A landscape with many peaks, sampled at points; each row gives a point and its height.
A climber steps from a point to the highest of its 2 nearest points, and stops where none of them is higher. Distance is the straight distance between rows; heights are no part of it.
zul (h 1.09): [ 37   9   7  16 -18  16 -43  44  13   8  70  58 -63  46  33 -15   1  42
  -1  23]
masoz (h 4.29): [ 11  -8 -28  23 -15  -4  -1 -25  -8  -8 -50 -80  57  -6   0   4 -48  -5
   1 -13]
tukim (h 4.17): [-43  10  -5 -14  50  10   0 -35  42  22  35  23   0 -11 -23 -10 -11  16
  -4 -41]
sosiz (h 4.13): [  3 -14 -17   0   7  23  24  28  28   2 -14  22  49 -12   8 -31 -46  -7
  33 -45]
suv (h 0.71): [-55   5 -40 -13  25 -32 -13 -41 -21 -25  17 -46   0  -2  13  24  12 -36
  -5  59]
Kunet (h 2.62): [-38  16  -7 -34  16 -43  15 -59  16  35  -1  -2 -14 -13 -39  27 -17   9
  10 -39]
Nabon (h 0.96): [-47 -40 -11 -18   2 -25  32  -6  -4  -5 -70 -74  39  -8  24  51 -55   4
  22  -8]
nogeb (h 2.65): [ -4 -12  12  22 -29  26  19  57  18 -27 -31 -18  45   4  42   2  -6 -33
  80  35]
mevi (h 2.70): [ 14  28   7   7 -44  43 -47 -39   2 -34  18  46 -33  -2 -43 -21  46  19
  63   7]
nefo (h 2.04): [ -3 -14 -13   1  41 -43  30  24 -12  11  11  -1 -16  12  41  14  -9   2
 -87  -2]
niri (h 3.68): [-13   2  -9  33  13  20 -19 -25  -5  -4 -12 -71  49 -15   8 -14 -31 -31
 -18  10]
dobo (h 5.13): [ 61  -4  -3 -29   1 -14 -12 -13   2  -5  -1  43 -14  -3 -53 -18   5  21
  19 -51]
vor (h 3.45): [-38  -9  30 -24  29  11 -28 -19  50  25  25  10 -18  21 -25  -9  -7  29
  27 -25]
Mused (h 4.24): [ 35  59  19  16 -23  19 -31 -25  -6 -30  75  77 -81  14 -15 -22  39  53
  -8  -5]
kuze (h 3.32): [ 34  -3  13  23 -19  24  -5   3   6 -16 -34 -32  43  -1 -15 -22 -17  -9
  36 -16]
femi (h 1.32): [ 70 -13 -45   2  14 -32   7  54  -6  -2  50  24  -7  22  46  -7  -5 -15
 -11  35]
Tela (h 4.01): [ 40 -22  15 -12 -26 -34 -15 -21 -31   5 -75 -91  15  -8 -15  31 -26   3
 -22 -19]
kugod (h 2.58): [-45 -27  16  -5 -10  13  17  24  16   1 -18  37   3  -4   0  22  19  13
  39 -24]
Lipa (h 2.21): [ -5   4  31  11 -12  24 -44 -29  30  -2  13 -19 -12  27 -26 -16  26  17
  39  22]
senug (h 2.91): [  8 -13  17  32  -9   5   6  17  32 -19 -36 -60  39   7   8   9  -7 -10
  66  16]
Devev (h 1.26): [-37 -45  -9 -46  12 -47  26   4 -17  16 -54 -42   7  -2  14  61 -24  -5
 -13   0]
masi (h 2.90): [ -3 -19 -15  -1  28 -27  65  62   8  11   4  54   6   0  43   3 -30  14
 -51 -36]
kadog (h 1.54): [-47  31  32  24 -29  62  10  -9 -15 -14   6  43  -5 -33 -18 -11  38   0
  -5 -14]
suda (h 1.17): [-28  44  16  43  18  46   8 -12  -7  -5  41  15   1 -26  -3 -35  16 -16
 -63 -10]
vulo (h 3.25): [  5   4 -10  41  16  18 -43  -6  -8  -6  20 -67  19   9   7 -17   8 -35
 -20  53]
Vob (h 3.18): [ 61 -29  20 -19 -29 -38 -10  16 -21  10 -70 -61  31   3   8  12 -27   7
  18 -21]
Donur (h 1.84): [ -2 -33 -53 -22   9 -13  35  36 -41 -40 -15 -11  37   3  45  31 -27 -41
  10  49]
Zaf (h 2.68): [ -3   4 -20  18   4 -15 -35 -18 -15  -9  41  -4 -29   8  10  -6  34 -15
  -5  58]
kiso (h 2.02): [ 38  -5  18   9   3  28 -13  60  -6  21 -16 -32  30   1  37 -11 -16 -14
 -21  12]
Zas (h 3.69): [-17   7   0 -33   7 -67   2 -44 -15  17   5  -3 -43  -7 -16  38  42  -9
 -20  28]
Rig (h 0.82): [ 51   0  14   4 -55  33 -26  57  14   9  38  45 -26  38  11 -32   4  26
  29  34]
basid (h 1.57): [ 42 -22 -78 -12  38 -55  22  24  -8 -24  29   1   6  19  32   3 -34 -12
 -19  34]
Runat (h 2.09): [ 13  -4 -48 -15  24 -37 -18 -50  13  -6  22  -2   4  -2 -25   4  -5 -14
  16   6]
refor (h 2.12): [  1 -26 -39 -13  -2  -4  26  50 -14 -20   8  36  23   5  39  25   5 -25
  33  29]
kod (h 3.22): [ -7 -14 -24 -26  31 -60  27 -27  11  17   1  30 -22 -20 -16  26 -13  27
 -15 -44]
selu (h 1.56): [-19 -22 -53  -3  32  -6  25  13 -31 -23 -19 -43  42   8  46  15 -47 -25
 -36  30]
musiz (h 2.15): [-21  35  28   2 -16  15 -43 -64  13 -19  26   3 -37   1 -50  -3  40  -2
  60  18]
Zunas (h 2.43): [ 12 -17   5  32  40 -43  56  38  -9 -11  21  34 -23   8  41   9 -14   5
 -86 -48]
motid (h 3.26): [ 49 -16  -5 -18  32 -65   2  19  20  14  52  34 -40  31  15  10  -4  33
 -19 -10]
Num (h 1.98): [-25  30  60 -14   4  -6   2 -53   8  39 -24 -22 -26  -6 -69  -1  20   4
  -6 -37]
dodu (h 2.19): [-47 -24  29   4 -33  25  -2  38  -8  10 -11  26 -28  15  28  26  44  16
  14  38]
ridog (h 1.03): [ 56  12 -26  34   1  51  -1  27  11  -5   4  -7  56 -12  19 -42 -33 -48
  17   8]
tifeg (h 3.66): [ 21  17  -4 -12  22 -29  -7 -29  -2   7  27  15 -25  -5 -20  -8  24   8
 -38 -11]
Lesel (h 2.10): [-61   4  28  15  -3  28  -9 -17   5  -6   1  11  -7 -14 -11   3  29  -2
  18  -6]
Mebu (h 2.40): [ 13  49  31  19  -1  83 -42 -32   0 -29  54  33 -34  -9 -28 -51  15  20
  -1 -10]
Rabo (h 1.23): [-49   1   7   2  -2 -42  10 -53 -14  -2 -52 -66   2 -21 -20  48  11 -19
   8   6]
Gibo (h 4.57): [-17  47  19 -17  10 -46  -1 -47  -2  11  55  20 -44  -6  -9  15  50  11
 -31  16]
Rele (h 3.40): [  0  32  17   0 -34  11 -38 -28   4 -11  43  56 -54   7 -27   0  37  37
  13  -2]
Ziliv (h 3.46): [-20 -16 -14  -3  27   3  36  31  12  17  -6  25  26  -7  20 -15 -31   7
 -26 -39]
Pav (h 1.75): [-36 -15  40   6 -60  36 -37  35  21  16  15  30 -46  34   7  -4  19  34
  23  27]
vesu (h 1.29): [ 55  20  10  32 -20  68   3  67  25   0   2   3  33  10  40 -56 -29 -38
  43  24]
gedo (h 1.36): [ -6   8  19  19 -56  51 -62  33  12   7  54  58 -63  40  14  -9  -2  50
   6  33]
Vol (h 3.48): [-46  32  48  -8  17   7   6 -47  -2  38 -24 -48  -2 -20 -39  -5 -11   5
 -55 -35]
zazim (h 2.39): [ -3 -24  -3  -4 -17  -1  24  77 -15 -12 -19  -5  35  18  57  14   1 -41
  43  45]
geni (h 3.11): [-46 -22   6 -24  -7 -37  -4 -15  -4  11 -11   7 -21   0 -11  51  53 -10
  18  22]
teba (h 1.10): [ 67   6 -21   4   4 -14 -14  58  21   2  74  49 -35  43  48 -16  -7  10
  19  38]
rotob (h 1.64): [-54  30  -2  16  11  17  -3 -29   1   1  46  32 -13 -28   2  -4  34  -9
 -26   9]
Pil (h 3.83): [ 37 -20 -10 -33  12 -47  23  21  17  21   4  33 -12  10 -10   0 -12  17
 -12 -36]
tobo (h 4.04): [ 42 -12  34 -23  -9  27   4  18  20 -11  -9  50 -11   7 -41 -26   3  31
  30 -45]
gife (h 1.61): [ 45   6  23   7 -15  39  10  88  20  28  10   1  22  15  65 -37 -28 -27
  -2  23]
rogep (h 0.60): [-43 -14 -53   0  26  -2   4   0 -12 -35  27 -11  12  14  37  20  19 -38
  -1  63]
sok (h 0.83): [ -6   5 -27  38  11  33  -1  14  17 -19   9  -9  54 -11  18 -22 -25 -47
  37  24]
Sef (h 2.51): [ 78 -19   0  -9 -17 -10 -13  48 -25  23 -43 -38  31   7  27 -10 -20 -13
  -8   9]
Zeguv (h 0.93): [-31  60  42  28 -14  63   5 -26 -17 -23  16  15  -5 -41 -20 -53  44  -5
 -39  -6]
nim (h 4.95): [ 50  -2 -41  -2  -1  21  16   8   1 -11 -22  22  46 -23 -12 -45 -34   0
  11 -51]
sal (h 0.69): [-38 -10 -42  37  14  32   5  20 -13 -31  10 -28  40  11  44   8  -7 -43
  28  68]
rad (h 3.65): [-11  27  35   6 -21  11  17 -30 -43  -5 -44 -27  12 -35 -29  -6  22 -16
 -39 -32]
delak (h 0.50): [ 27  -6  37   3 -26  40 -13  52   5  16   0  30 -15  16   8 -21  14  14
  -5   0]
Folot (h 2.38): [  0  27 -32   9   6 -16 -34 -54  -3 -15  39  17 -15 -14 -25   9  40  -5
  26  25]
musor (h 2.64): [-28 -27   4 -19  -3 -25  10  28 -13  -2 -10  18 -28   6  22  40  37   3
 -23  25]
zerif (h 2.96): [  6 -14 -28  30   1  29 -37  18   3  -4  41 -20   2  15  24  -4  10 -24
   4  65]
zomu (h 0.95): [-22   8  67 -20 -10  18  15 -20  -1  21 -24  23 -35  -5 -41   7  47  25
 -12 -32]
Fera (h 6.69): [ 61  -8 -31   2  -8 -22  24 -12 -22 -12 -21  38  -5 -18 -40 -13 -11  10
 -17 -57]
Vosi (h 1.60): [-42  -1  12  -6  -4 -33  16 -52   8   4 -53 -34   9 -16 -51  31  12 -11
  47 -32]
kiga (h 1.81): [ 50 -16 -56 -15  13 -42   3  -1 -16 -21  11   1  14   1   5   7  -7 -13
  20  32]
guveg (h 4.05): [ 37  11 -21  27  -7  39   3 -12  -7 -37 -19  10  37 -31 -38 -36  -7 -14
  13 -28]
Gen (h 3.88): [  5 -27 -20 -38 -17 -26  39   9  -7  12 -64 -15  35 -13   4  17 -41  21
  10 -45]
guves (h 0.33): [ 23  -6  34 -12 -18  12 -15   4  -6  17  -4  33 -43   8 -23  -5  40  30
 -24 -17]
lodu (h 3.27): [ 19  61  30  22 -12  34 -37 -26  -8 -10  64  32 -58   3 -20 -40  36  23
 -47  13]
vadub (h 0.92): [-55  13   6  -2   3 -29   5 -39 -31  -6 -24 -56  -3  -5  15  51  16 -35
 -25  49]
bagu (h 2.05): [-45   1  -5 -12  14 -28  14 -69  19  31 -41 -49  10 -12 -43  18 -36  12
  24 -44]
Sez (h 1.66): [-26 -16 -12 -26  27 -49  27  -4 -20  19 -18 -15  -9  -6  14  33  -6   8
 -60  -5]
fada (h 3.10): [-13 -30  15 -34 -11 -25  27  22  17  13 -51   4  20 -13 -14  24  -4  11
  48 -23]
fir (h 5.60): [-36   8  15 -21  42  16   0 -40  32  35 -19 -15   9  -1 -26 -21 -34  21
 -35 -51]
vakol (h 5.58): [ 10  13   6  16 -24   2  -4 -31 -45   1 -51 -70  33 -35 -10  17 -18 -11
 -36 -10]
zozib (h 4.99): [ 38 -17 -35 -22  -4 -37  33   4 -22  12 -41  -1  12 -12  -7   0 -38  19
 -39 -53]
tovaf (h 0.70): [-48 -18   1   6  20  -7  19 -10  16  17 -51 -56  49  -8  14  20 -49   2
 -10 -32]
Vezan (h 2.77): [  7   7  38 -12   9  45 -37  -6  28   9  37  23 -25  32 -34 -29   9  38
  23 -13]

For each start below, name the point where the climber stops.
Nabon | nim
Donur | nim
rogep | Pil
basid | vakol
Rig | Gibo
sal | vakol
